Each row is a point on a landscape with many valleys, with its height.
A ball rolls from a point to the lowest of its 2 nearest points, and stops where none of them is lower. Distance is the straight distance between rows; heights are no part of it.
Z337 h=331: [ -2   4  -6  -7  22   5  -6  25  -4   6   4 -16   6  13 -17  11   7   0
   8  -6  -6  -2 -13]
Z8 h=458: [ -8   6 -13 -15   1   3  -3 -11  -1  -4   8  -9 -12 -11   7   3   6 -14
   7  -9 -12   7   2]
Z228 h=278: [ 14  -2   2  -2   4 -10   5  -4   1 -19   2   2  11 -20  11  -8 -17   5
  -4  13 -10  -9   9]
Z354 h=461: [ -7   6  -1  -2  -1   4   2  29 -13  11 -16  -4  -5  16  -5   1   5  11
 -17   2 -13   7  -3]
Z388 h=211: [ -6 -14  -1   9   1  19   8  18 -28  -1  -5  17  -3  -4 -13   8  -2   1
 -10   7   7   7  10]
Z638 h=565: [ 12   1   7   4  -6   0  -2   6 -14  -2   1  -6   1  -1  -5   2  -9   7
   0  -2  15   6 -14]
Z597 h=349: [  8 -20  -2   1  -5  22  13   7 -19 -13  -4   0   7 -16  18  -3   6  -4
  -9  -3   7  -2   0]
Z76 h=569: [ -2   3  -9   4  14   0  -4  -1   1   8  -9   1  -4   9   4 -11   1  -4
  14  -2  15   3  -3]
Z536 h=365: [ -9  10  10  10  -1 -13 -14  -4  16 -10 -12  13   3   1  -7  -5  -4  14
  16  -3   7  -4   5]
Z546 h=463: [ -8  -6  13  -9   9 -13  -1 -15   8 -10   0  -6   4   5   0  -5  -6   2
 -16  12   7   9   7]
Z566 h=336: [ -9   1   8  -9 -15  -5 -12   3  -5   2 -19  10 -11  -8  -4   4  -2  20
   4   2   1  -5 -14]
Z60 h=272: [ -7 -12   6   0   4  14   0  22 -24  -4   4 -23   4   3 -21   9   1   0
 -11   3  -5   4   8]
Z460 h=516: [ 10 -19   6  20  -1   4   2  16  -9  -2  -9  -4  -4   0   3   8  -2  12
  -3  15   8  -3  -5]
Z108 h=497: [  8 -12   7  16  14  -6   6  -3  -1 -12  -7  -6  -3 -10  16   8   6   5
  13  12  12   2  -3]
Z791 h=560: [ 15   4   7   6  -6  -8   8 -11   0  13   2  -3   9   7  12  -9  -4  -9
  15   1  -7   9   2]
Z296 h=615: [ -5   8  -5  -3  10  12  -5   2  -4  13   7  19 -12   6   8   6  -1 -14
  10 -11  12   8  -4]
Z997 h=233: [ -7  12 -16   2   3  -7  -8   9   2  -5  -2  -4  -4  10 -16  -3   3  -1
  -8  -7  -5  -2  20]
Z762 h=510: [ -6  -2   3 -18   9   5  -7  -5  -6   2  -5  -6   1  -8  -4  -7 -12   9
  -5  22  12   4  -4]
Z613 h=398: [  8  -9  10   4   7   3 -18   3   3 -20   7 -15  11   2 -20  -1 -10   3
   2   4  10   8   5]
Z983 h=250: [  1   1  -7   1  28  10  -9  35  -9  -1   4  -6   1   2 -25  16   7   0
   3   6  -8   8   7]
Z194 h=640: [ -7   7  -6 -20   3  10 -14   8 -18   5   5   8  -2   9  -1  10  -6 -10
   4 -19   5   6   3]
Z893 h=913: [  5   6  -9   6  -3   7  12  -7   4   3   6 -20  -3   6  10  -6  16  -1
  -6 -12   6   1 -12]
Z933 h=757: [ 14   0  -3   3  -9  -7   0  -3  24   7   1   7  -1 -10  -3   2  11  13
  13  18  -2 -10  -3]
Z945 h=447: [ -2 -17  20 -16   6   1 -13  -8  -1 -20   6  -7   9   1  -6   1  -8   1
  -4   5  -1  17  -1]
Z332 h=692: [  5   1  -1   8  -7 -15   6   7  -4   2  -8  14   2   8   0  -6   6  -6
  -8   9  -4  -1   2]
Z72 h=457: [ 12 -11   3  -1   2  -6   7   8   3 -21  -9   5  17  -6  15   5  19   1
   7  11  14  -2   2]
Z82 h=422: [  1 -21   6  -9   6  -5  17  11  -8 -27  -3   8   4  -8   5   7  17  -4
  -6   9  13 -11   7]
Z340 h=773: [ -4 -30  10  -6  12   4  12  -4   5 -11   6 -17  -6  -7   3   4   8   6
  -9  17   2   0  10]
Z39 h=519: [ 1  2 -9  1  0 -7 -4 -9 10 -3  7  8 10 -3  4 10 -2 -6 -5  0 18  0 10]
Z237 h=224: [ -3  14   6  -2   1   1   6 -10  12 -13   2   2  13 -21   8 -15  -6   3
   5   4   3  -5  -2]
Z833 h=589: [  6  -6 -12   9  -6  -7   6  -4   3  21  -2  -3   1   2  -3   8 -16  -6
   5  -2 -14   1   9]
Z585 h=596: [  1  14  -4  -6   5   6  -7  -8  -1  14  11  10  12  -4  -3  -9 -20 -13
   7   4 -12 -18  12]
Z663 h=295: [  2  -9 -12  -4 -14   6  -2   4  -9 -10  -1  -4  -3   0 -11   3   4  12
 -11   4   0  -1  25]
Z662 h=605: [ -9  13   0  -6  -3  13  -4   5 -19   7  -2  -3  -3   0  -1  -4 -14   1
  -9 -10  10  -6 -11]
Z811 h=543: [-10  -3   2 -19   2   3   7 -18  -6   9 -18  -8   4 -19   3  -7  -2   0
   2   9  12  13 -10]
Z599 h=670: [  6   2   4  -2  -3  -8  12   2  -1  11 -16  10  12  -4  -5  -2 -27  15
   6  -6  -5 -10 -18]
Z351 h=719: [ 13 -12  -5  -2 -14  -4  12   8  -6   7   3  11   5  -3   9   2  12   3
 -15  20   1 -12   6]
Z166 h=829: [-12  19  -5   0  -4   3  -7  -1  13  18   1  -8  -7  20  -5  12   6  13
  -5 -13  -3   4  -3]
Z549 h=781: [-11   9  -9  13 -10   2   5  -4  15  16  -6   8   0  13   0  -6   8   7
 -15 -10   0 -12  -1]
Z169 h=59: [-17   2   9  -3  -2 -11 -17 -12   3   6  -6   2  -4  15   9  13   9  -6
  13  -3  -7  11   2]
Z280 h=530: [  7   2   2 -16  13  -5   4 -12   8   2   8  -4  14  14   4 -15   5 -15
  13   0  17  10  -2]
Z20 h=737: [ -8  18   0  13 -11   9  13  -8  -3   9  -9  13  -2   6   3 -17  -8  -1
   1 -23 -10  -9   2]
Z38 h=405: [-12   5   3  -9  -9  -6 -13  12  -2   4 -13   9 -10  15  -6  -4   2  13
 -11  -3 -19  -6  -8]
Z862 h=811: [ 17  13  -9   4 -12   0  -4  13  -2  17  19  -3 -11  15   3   6   4   4
  10 -12 -14  -7   5]
Z726 h=400: [  5 -14  -5   5 -12  21  -7   6  -5 -15  -3 -11  13  -6   7   3  -4   5
  -8 -14  -2  -5  -2]
Z235 h=332: [  6  -7  -6   7   8  21 -16  17  -2  -6   6  -2   1  -1 -22  -2   3  -6
   6   5   1  18   9]
Z999 h=616: [ 17 -11 -13   3   0 -14   7   8  -8  -5  -4 -15   7   9   0   6  -8   3
   5  -2 -14  -4   8]
Z971 h=627: [ -6   2  -9   9   8  -7   8   7  -4  15 -10   3 -10   9  -3   4 -23   8
   3 -10 -11  -3  -9]
Z830 h=169: [-10   3  10   1   8 -21  -9 -12   8  13  -6   2  -8  11   2  13 -13  -3
   3   2  -5 -11   3]
Z376 h=345: [ -3  -2  10 -10   4  16  -1  -6   9 -19   4  -9   2 -13  13 -12  15   9
  -8  12  13  13  -9]
Z61 h=312: [  0  23   0   4  -9  -2 -10  11   0  -6   9  12  -9  18  -9   1   4  -4
 -12 -17 -11  -1   8]
Z567 h=723: [ 12  -8  -3  12  -7  -5   3   7  13  13   3   7  -5   4  -8 -13   9   0
   0  12  -6   6  -7]
Z81 h=396: [ -1  -7   5 -19  -4  14  -6   2 -11 -21   4 -12 -10  -4  12  -6   4   3
 -10   1  17   7   6]
Z396 h=629: [ -4  12   6  -3  -2   3 -13  -5   0  17  18  -2   3  11  -6  -3 -12  -4
  16 -13 -22 -18   2]
Z11 h=283: [  7  10   1  -6  -7  14   7  -5  14  -2   0   1  10 -14  10 -27  16  -8
  -2   7   7   3 -10]
Z809 h=459: [ -5   9  -3   5  13  -6   9 -16  11   2   3  12  -6  -6   0 -17 -19 -16
   2  -5  -1   7  -6]
Z222 h=268: [ -9  -3  13   1 -10 -11  -7  -5   0  -3 -11   7  -8 -10  24   0  -8   6
   7  -5 -11  -6  -9]
Z46 h=280: [-15  20   8   4   6 -11 -18  -3  11   5   2   6  -4   9  -5  -1  -5   8
   8   0   6 -21   5]
Z290 h=707: [ -3   8  11   7 -10  -2  10 -14   4   8 -13  18   8   2  -4  -7 -18   6
  18 -22 -12  -5  -3]
Z932 h=663: [ -5  19   6   5  -6 -15   1   1  -4   9  -8   4   9   8  -5  -4  16 -10
   7   1   1 -10   8]
Z506 h=141: [ -4 -10   3  -5  -2  -8  -5 -11   2  -1  -6  -6  -6  16  22  13   1 -13
  -1 -11  -3   9  -8]
Z167 h=431: [ 10  -2  -8 -18  -5  -2   3  -7  -9 -17  13 -15  -4 -19  11   3   9  -9
  -3  -4   3   5  -3]
Z104 h=155: [ -9  20  -7  -2 -12   9   4  -6   3  -4   2  17   1 -23   5  -4   3  -2
   4 -12   2  -3  -6]
Z452 h=205: [ -2  -8   0   2  -2 -11  -5  -4  -8 -16  -8  -8 -17   9  21  -1  -7   3
  -1  -6   1   6   0]
Z472 h=394: [  8  -6   5   8  18  -5   3 -11   6  -2  15   2  -6   0   8   1 -18 -10
  -9   5   6  14  -9]
Z648 h=863: [-13  17  -3   0 -12 -11  -4  -9   6  17   8   1  -8   6 -19  17  12   7
   4 -13  -6  -2   9]
Z26 h=566: [ -2  20  -4  13   1  -5   4 -21  11  12   3  -9   5 -11  -4   9  -2  -8
   2  -5   7  -2  14]
Z74 h=352: [ 13  -9 -12   9 -13  13  -7  11  10 -13   0  -2  15   4 -12   4   3  11
  -1  -9   0  -1   7]
Z173 h=351: [-21 -19   4   6  -4  20   3  18 -13   0 -12 -14  -5   6 -11   6  12  14
 -20  12   5   2   2]
Z412 h=462: [14 -1 -6 12  0 10 -3 23 -9  5 -2  0 -1 -5  2  3 17  0 15 10  9 -5 -4]
Z191 h=236: [  3 -21   2   5   3  13  -4  -8  -1   8  -4  -2  -8  12  26   4   0   1
  -8   6  -4  -5  -5]
Z284 h=604: [ -3  20   8   6  -4 -10  -6 -17  -4   4   1 -13  -2 -12  -8   2   0  -2
  21  -8  12  -4   3]
Z538 h=81: [ -1  13 -11 -13 -12   2   7   4   1  -1  -1  12  -1  -3  -7  -3  10  -9
   3 -18  -1  10 -16]
Z550 h=747: [ -3 -28   7 -11   3  -4  10  -3  -2   0   0   5  -5  -9   3   7   1   6
 -11  26   0 -10  -1]
Z24 h=393: [-10  29  -2   2   2  -2   0   2   8   1  18  20  -1   5 -19 -11   7  -8
   7 -18 -15  -8  13]
Z688 h=453: [  1  19   7  -4   7  -3  -2 -12   8  -2  22  17  -4   2   1 -12   1  -7
  17 -16  -1 -12   8]
Z140 h=373: [ -6 -15   0 -10   7   2  15   3  -4 -27  -5  13   5 -22  -9   2  -3   6
 -11   7   6   1   0]
Z14 h=289: [  5 -20   1  10   2  24  15   5 -11  -8  -2   6   1 -10  -8 -10  -7  -4
  -9   7  13   9   1]
Z33 h=404: [  5  -2  -5   4   9  12  -8  24   0  10  -8   4   8  13  -1  10   6   5
  12  -1  -4  -6 -11]
Z814 h=504: [  1   6 -11  -4   9 -30  16 -19   9  -2  -2   9  -8 -13  -2   0 -24  -9
   2   1  -7   7   4]
Z193 h=633: [  1  13   5   5  -5 -17  -9  -5  -4  -6  -7 -21   4   0  -6   1  12  -3
   6   5   5   4   5]
Z162 h=784: [ 10   4  -2   2  -6 -11  -6   7  13   7  12   1  -2   1   2  13  13   3
  16   2 -11 -16  -4]
Z251 h=841: [-13   8  -1  15  10   4   3   4   6  10   5   3  -3  13  -2   0   8  -8
 -27   3   7  -3  -9]
Z105 h=799: [  1 -16   0  -3   8   0   5 -12   5   0  -6 -20  -6 -11   9 -13  -2  -3
   0  15 -13  -1  -1]
Z963 h=886: [  1  -6 -16  12   8   8  11   5   1   2   4 -10   5   9  -1   1   8 -11
 -17   2   9   6   2]
Z134 h=323: [ 16 -16   9   7  -5  -5  -2 -11   6  -1  17  -3 -13   0  15   7  -2   1
 -11   4  -4   6  -5]
Z390 h=502: [-10   0  -4   3   2   8   1  -4   2   9  -1  -6 -22  -6   6   0   1 -12
   5 -10 -11  11 -24]
Z692 h=325: [  8 -13  -8 -10  -7  -4   6  -8   7 -25   6   9  -4 -22  -5   4 -10   4
 -11   3  -2   3  10]
Z915 h=498: [  5   6   2 -17   8  -5   6 -14  17   7  16   6   1  -3  -1  -5   3  -6
  22  -8   0   5  -7]
Z677 h=561: [  5   4   1   5  11  -6  -6  -8   0   7  10   3  21  -5  -1   2 -15 -17
  -4  10   8 -16   9]
Z7 h=585: [ 18 -10  18  -8 -13  -5   8 -14   3   5  -2  -7  13  11  18  -9   1   5
  -3   5  -7  10  -9]
Z474 h=414: [-12  -8  -2   6 -17   5   0  16  -9   9 -18  -3  -1   8 -13   5  14   6
 -12  15 -13   8   5]

For each start below, name the point where the ball stops.
Z814: Z169
Z340: Z39
Z811: Z983
Z162: Z39
Z354: Z169
Z296: Z997

Call two points neighbours if one is among the 2 nearest of the other. Go from one point of each pair to the other, from neighbour to neighbour, staying as low as possible. Name the highest point that can't be avoided.
Z983 / Z169: Z354
Z791 / Z169: Z7
Z997 / Z388: Z726
